Points on a hilly landscape, in no order, each with its height.
From any point a ball rolls to the lowest of the 2 points nearest to it. It stops when none of these is lower. Distance is the straight distance between rows; heights are no part of it.
q684: [-18  -2   5 -15  20 -23  -7  -7  -7  11 -22 -22   2  16  -5 -14 -17   8
   0 -15]  height 73.4
q406: [-28  -5   7   2 -14  12   1   0  20  20   4   4 -26 -30  -6 -10 -13  16
   0 -24]  height 72.2
q711: [ -5 -12 -11   5  10  12   2   6  -4  -3   5   0   8   1  22 -24  -1  -7
  -8  26]  height 34.0
q819: [ 27   5   2  -6 -37   6   0  10  -4   7   7  24 -14  -4 -11  20   3   7
  11 -18]  height 32.8
q752: [-18   8   6 -12  -8   1   2   4  17  12  -8  17 -19 -12 -16   1   1  17
   1 -12]  height 58.0
q191: [ -9  22  -7  -1  20  -3  -2  21  -8   8 -13 -24  -3  -6  -3   3  24  -8
  -7  -4]  height 54.1
q122: [ 26  -1  -5  11  13   0  -1  18 -17 -20  -8 -21   8  12  -4   8  25 -28
   0  -1]  height 52.6
q375: [-16   1  15   7  -5  -4 -17   4  12  19   7 -13  -3  -9 -10   7   7  -6
 -16 -17]  height 67.8
q527: [ 23 -21  10  -7  -5   0   2  -7 -10 -18  -9  -2   6  21  15  -4  -4  -4
   6  -1]  height 33.7
q225: [ 10   2  -7  14  13   0  -1  16 -16 -16  -2 -19  17   9  -3   5  30 -28
   1  16]  height 49.1
q318: [ 32  -3   7   4  -7   2  -3  -6  -3 -15  12  14   9  15  -4  19  10 -11
   3   1]  height 38.3
q2: [ -1 -22  -1   8 -35  15  12  -4   2   3  -6  -6 -27 -33  18 -26 -24  15
  17 -27]  height 76.0
q667: [ 31   2  14  -4 -13   1  -9   3   2  -3  10  13  -1  10 -14  22   8  -3
   8 -15]  height 36.4
q785: [ 22   3  15  -7 -24   6  -5  10   4  -6   5  17 -12   0 -13  18  11   6
   2 -26]  height 34.6
q384: [-29   4  -1 -16  10 -10  -1 -10  12  14  -9  11 -13  -6  -3 -20 -17  19
  -5  -1]  height 22.4
q210: [-23   2  12   5  -3  -2 -10  -4  14  24   5  -8 -13 -22 -12  -4  -3   2
 -14 -19]  height 69.3
q157: [ 22  -4 -22   7  -1   1  -1   9  -5 -23  21   1  22  -3  -9  17  30 -27
  14  11]  height 59.5
q359: [-12   0   2 -22  23 -11   1   5  -8  -1 -25 -16  -5   7  -5 -16  -2  11
  -3 -16]  height 75.2
q849: [ 27   1   2   4   6   2   3 -15  -8 -25   2   9  10  21   5  15   5  -3
   7  12]  height 38.5
q704: [  1  -1   9  -5  10  -7   2 -30  -7  -9  -2   4  13  24   3   5 -12   1
  -6  16]  height 68.8
q281: [  3   4   3 -14 -14   2   5   3  11   3  -6  24 -17  -8  -9   7  -8  27
   9 -14]  height 59.3
q459: [-25  -4   3   6 -15   6  -5   0  14  19   8   0 -13 -30   2  -8  -8   1
  -8 -19]  height 70.9
q875: [-11  -2  -5  10   1   3  -1  -5   7  12  18  10   8  -2   9   4  -3 -10
 -11  23]  height 50.8
q278: [-24  -2  -3 -18  24 -10   4 -15   0   0 -10   1   4   6   5 -25 -19  16
  -2  11]  height 26.7
q504: [ 31  -7   6  -8 -41  12   7  11  -9   6  -4  24 -17  -6   4   9  -1  12
  11 -13]  height 30.8
q778: [ -7  19  -3  11  26 -10   5  -8 -10 -15  13  -4  25   8   4  10  21 -15
  -8  30]  height 47.4
q203: [-31  21  -1  10  17  -4  -8  21  -6  27   2 -23 -10 -19  -2 -14   6  -6
 -18  -8]  height 41.3
q175: [ -7 -24   6 -23   8 -16  -4 -16  -9   0 -18  -5   5  20   3 -18 -27  18
   8  -8]  height 36.1
q104: [-11 -17   2   2 -28   5   7  -8   7  11  -5   4 -26 -26   5 -18 -26  17
   7 -26]  height 74.9
q871: [ 16 -20   2   1  -6  10   4  -1  -4 -11  -5   5   8  16  14  -3  -3  -8
   2  16]  height 36.2
q59: [-18 -18   0 -18  19 -14   0 -13  -4   1 -15 -12   3   8  10 -25 -27  14
   2   0]  height 31.9
q781: [ -8  -4  -2 -10  13   2   2  -2   2  -5  -6  -1   2   5  10 -12  -4   3
  -4  10]  height 12.2
q524: [ 31   1  -5   8   2   2  -5   9  -7 -30  16  -2  12  11  -8  14  27 -20
  10  -1]  height 57.6
q113: [-15   3   2 -18   9  -5   0 -13   6   3  -9  14  -5   2   5 -13 -18  23
   1   6]  height 21.6
q5: [ 10  -4   5  -1 -40  11   5   8   2  18  -1  19 -18 -14  -4   6 -10  15
   8 -12]  height 28.3
q74: [-4 -9  0 -3 -8 14  0  0  7  6 -2  4 -2  5  6 -4 -2 -1 -1  4]  height 19.0
q115: [ -6  13  -4  -9  13   0   2  25  -6  -3 -25 -21  -9  -7 -10  -2  17   4
  -4 -14]  height 58.2
q559: [  0  -2  -3  13   5   2  -1 -12  -3  -8  20  12  25   8   7  12  10 -16
  -4  30]  height 46.3
q213: [  0  -6  -2   8 -44   6  13  -1   4  29  -5  21 -19 -18   3   2 -25  20
   4 -17]  height 25.3
q549: [ -9  -6   8  -9  18 -17 -12 -16  -3   6 -11 -20   7  18   0  -9 -18   0
 -11  -4]  height 71.7
q718: [ 12  17  -4  -9  10   3   0  17   3 -16   0   0 -12  -1 -19   7  20   5
   2  -8]  height 61.6
q94: [-37   7   3  -3  17  -9  -7  -8  13  23   0   1 -12 -15  -5 -20 -17  11
 -11  -4]  height 27.6
q155: [  9 -25   5  14 -20  11   1  -9   4   7   2  -5   0   1  17 -14 -28  -3
   3   4]  height 45.4
q902: [  3 -23  11   4 -13   4  -1 -11   0   7  -8 -10  -6   3  13 -15 -31   5
  -2 -12]  height 42.8
q709: [  4   8  -7  -3 -22   7  -2   5  21  17  15  18  -2 -10 -15  18   8  -3
   6  -5]  height 63.8
q972: [ 20 -23 -13  12 -38  13  11   4  -4  13   5   9   6 -10  19  -3 -19 -10
   6  17]  height 41.1
q766: [-12 -12  11   3  16 -12  -6 -25  -8   2  -3  -9   9  19   7  -4 -19   1
 -12  11]  height 70.2
q251: [ 20   4 -11  -5 -27   5  -4  10   7   5  21  21   3  -9 -14  22  14 -12
  15  -8]  height 62.6
q437: [ 26  -4  -5  -9 -13  13  10  12   1 -18  -2  17  -2   4   1   5   8   7
  15   3]  height 61.2
q615: [ -4  -6   2   1  -9   9   1  -8   7  14  -1  13  -4  -1   9  -4 -19   7
  -2  14]  height 23.1
q218: [  4  18   8  -1  18 -14   3 -19  -3 -18   2   1  10  19  -7  20  -1   2
  -4   2]  height 66.6
q759: [-29 -10   8   5 -18   0   2 -15  12  12   0  -7 -28 -29  -1 -17 -21  20
   5 -36]  height 73.6
q3: [-14  -1  14   8 -14  -4 -17  -6  12  21  15   0   1  -6  -3   8  -4  -9
  -8  -4]  height 66.2
q176: [ 26   8 -10  -9   4   5   6  13   1 -24   4  11  -2   7 -10   6  18   3
  10  -5]  height 62.4
q841: [ -4   9 -10 -19  29 -10   3  13 -10 -10 -25 -22   1   9  -2 -12   9  10
   1   0]  height 77.1
q788: [  9 -31  -8  17 -34  18   2  -1   1   6   7  -5   3 -11  25 -14 -27  -9
   2   7]  height 43.8
q134: [ 11  28  -6   4  23 -14   0   8 -19 -19 -12 -25   3  17 -11  18  17  -7
   3  -4]  height 58.4
q767: [-15  -3 -13   1  25   8   3  11  -9   5   1  -7   5  -2  19 -30   7  -2
  -9  22]  height 28.8
q261: [  2  26   1 -14  12 -12   0  11  10 -12  -8   1  -4  -1 -24   8  14  12
   0 -16]  height 59.7
q698: [-13   2   0  -4   5   6  -3  30   3   2 -10 -14 -12 -15  -5  -8  19   1
  -7 -19]  height 61.1
q370: [ 16   1  -1 -15 -18  12   6  12   5  -1  -2  20 -11  -4  -2   7   4  19
  10  -4]  height 60.2
q723: [ -9  -2   4   1 -23   3  -8  -2  18  27  16  13  -2 -16 -10  17   1 -10
  -4  -4]  height 65.0
q627: [-24  -4  -4  -5  12   6   5  24  -2   6 -18 -20 -11 -17   8 -22  10   4
 -12 -13]  height 63.9
q244: [  1 -15  -8  12   7   5  -7  11 -11   0  12  -9  20  -3  12  -3  22 -33
  -8  18]  height 41.8
q209: [ -2 -25  12 -10  -2  -9  -4 -15  -2  -3 -17 -15  -2  14   4 -14 -27   8
  -1 -19]  height 39.5
q815: [  5  12   1  14  12  -9   5 -20  -5 -18  20   8  21   6  -1  18  15  -9
   0  28]  height 43.9
q585: [  2  -6  -9   6  -4   4  -4  -1   9   2  17  12  13  -1   3  12   8 -17
   3  21]  height 48.5
q934: [ 19  10   1  13  14  -1   5 -17  -9 -34  15  -1  17  16  -3  23  14 -12
   7  16]  height 41.2
q316: [-36  14   3   6  21  -8 -10   4   1  26   0 -14 -11 -19  -9 -18  -3   3
 -19  -7]  height 34.5
q724: [ 23  -1 -13   2 -12   5  -4  10   4  -9  18  15  11  -2 -11  18  20 -18
  13   5]  height 61.3
q139: [-10  17   4   5   4  -2  -8  -9  15  14   6  13   2  -1  -7   9  -2  -2
  -5   9]  height 54.8
q870: [ 12  27   5  13  22 -19   7 -10 -21 -26  -2 -21  13  24  -9  25  11  -5
  -3  -2]  height 62.0
q725: [ -2 -20 -12  11   2  12   2   6  -3  -6   9  -9  14   2  22  -9   7 -21
  -3  26]  height 37.7
q283: [-10 -17   0  -5 -13   1  -1 -12   7  16  -8  11 -15  -6  10 -12 -33  20
   1   2]  height 27.3
q885: [-15  18   2  -6   2   2  -5   4  20  10   0  10  -6 -11 -14   3   2   7
  -4  -2]  height 56.5
q421: [ 22 -10   5  -4   4   1   6 -13 -14 -34 -11  -4  16  27  13   0   3  -2
   7   8]  height 36.0
q339: [ -7  27   7  -8  13  -5  -6   3  15  -1   0   7  -1  -1 -21  15   8  13
   1  -5]  height 58.3
q105: [  2  22  -2  -4  29 -15   0  -2 -10 -11 -12 -18   5  13  -3   9  10   1
  -3   6]  height 54.7
q973: [ 11  -5  -6  13  11   0  -5   6  -9 -12  13  -7  23   6   2  10  25 -32
  -4  20]  height 45.5
q786: [  2  35   4   8  22 -23   5 -18  -6 -27   6  -9  14  19 -18  22  12  -4
  -2   8]  height 64.6
q149: [-19  17  -7   5  25  -1  -3  25  -9  23  -2 -20  -5 -15  -3  -3  24 -15
 -11  -1]  height 48.9
q858: [-24   9   1   6   4   3  -7  -9  14  20  16  11   2  -6   4  -4  -9  -1
  -7  14]  height 53.0
q290: [ -4  20  -4   9  24 -12   1  -4 -15  -9  -2 -12  12  11   0   9  19  -7
  -7  18]  height 51.1
q557: [ 16 -19  -6  11 -17  16   7   6   0  -3   2   6   9   2  16  -5 -11 -10
   6  18]  height 38.4
q891: [  8  13   8  -4  10  -6   5 -24   6 -13   3  13  11  19  -1  15  -7  12
   8  13]  height 67.7
q931: [-11   5 -10  -1  24   1   1   8  -3  -2  -3  -5   7   0   6 -10  10  -4
 -11  17]  height 20.8
q603: [  7 -28   0  17 -46  19  18  11  -9   8  -3  -3 -20 -26  22 -25 -19  10
  17 -24]  height 77.2
q254: [ -2  -5  -8  -3 -27   5   9  -5   1  22 -12  20 -19 -11   5  -5 -34  25
   7  -2]  height 28.7
q366: [ 30   9  -2   9  16  -8   1   7 -14 -31   3 -14  11  19 -10  16  27 -17
   5  -1]  height 55.7

For each start below, name the point where the ball stops.
q210 | q781
q225 | q781
q318 | q213
q698 | q113
q627 | q113
q155 | q113
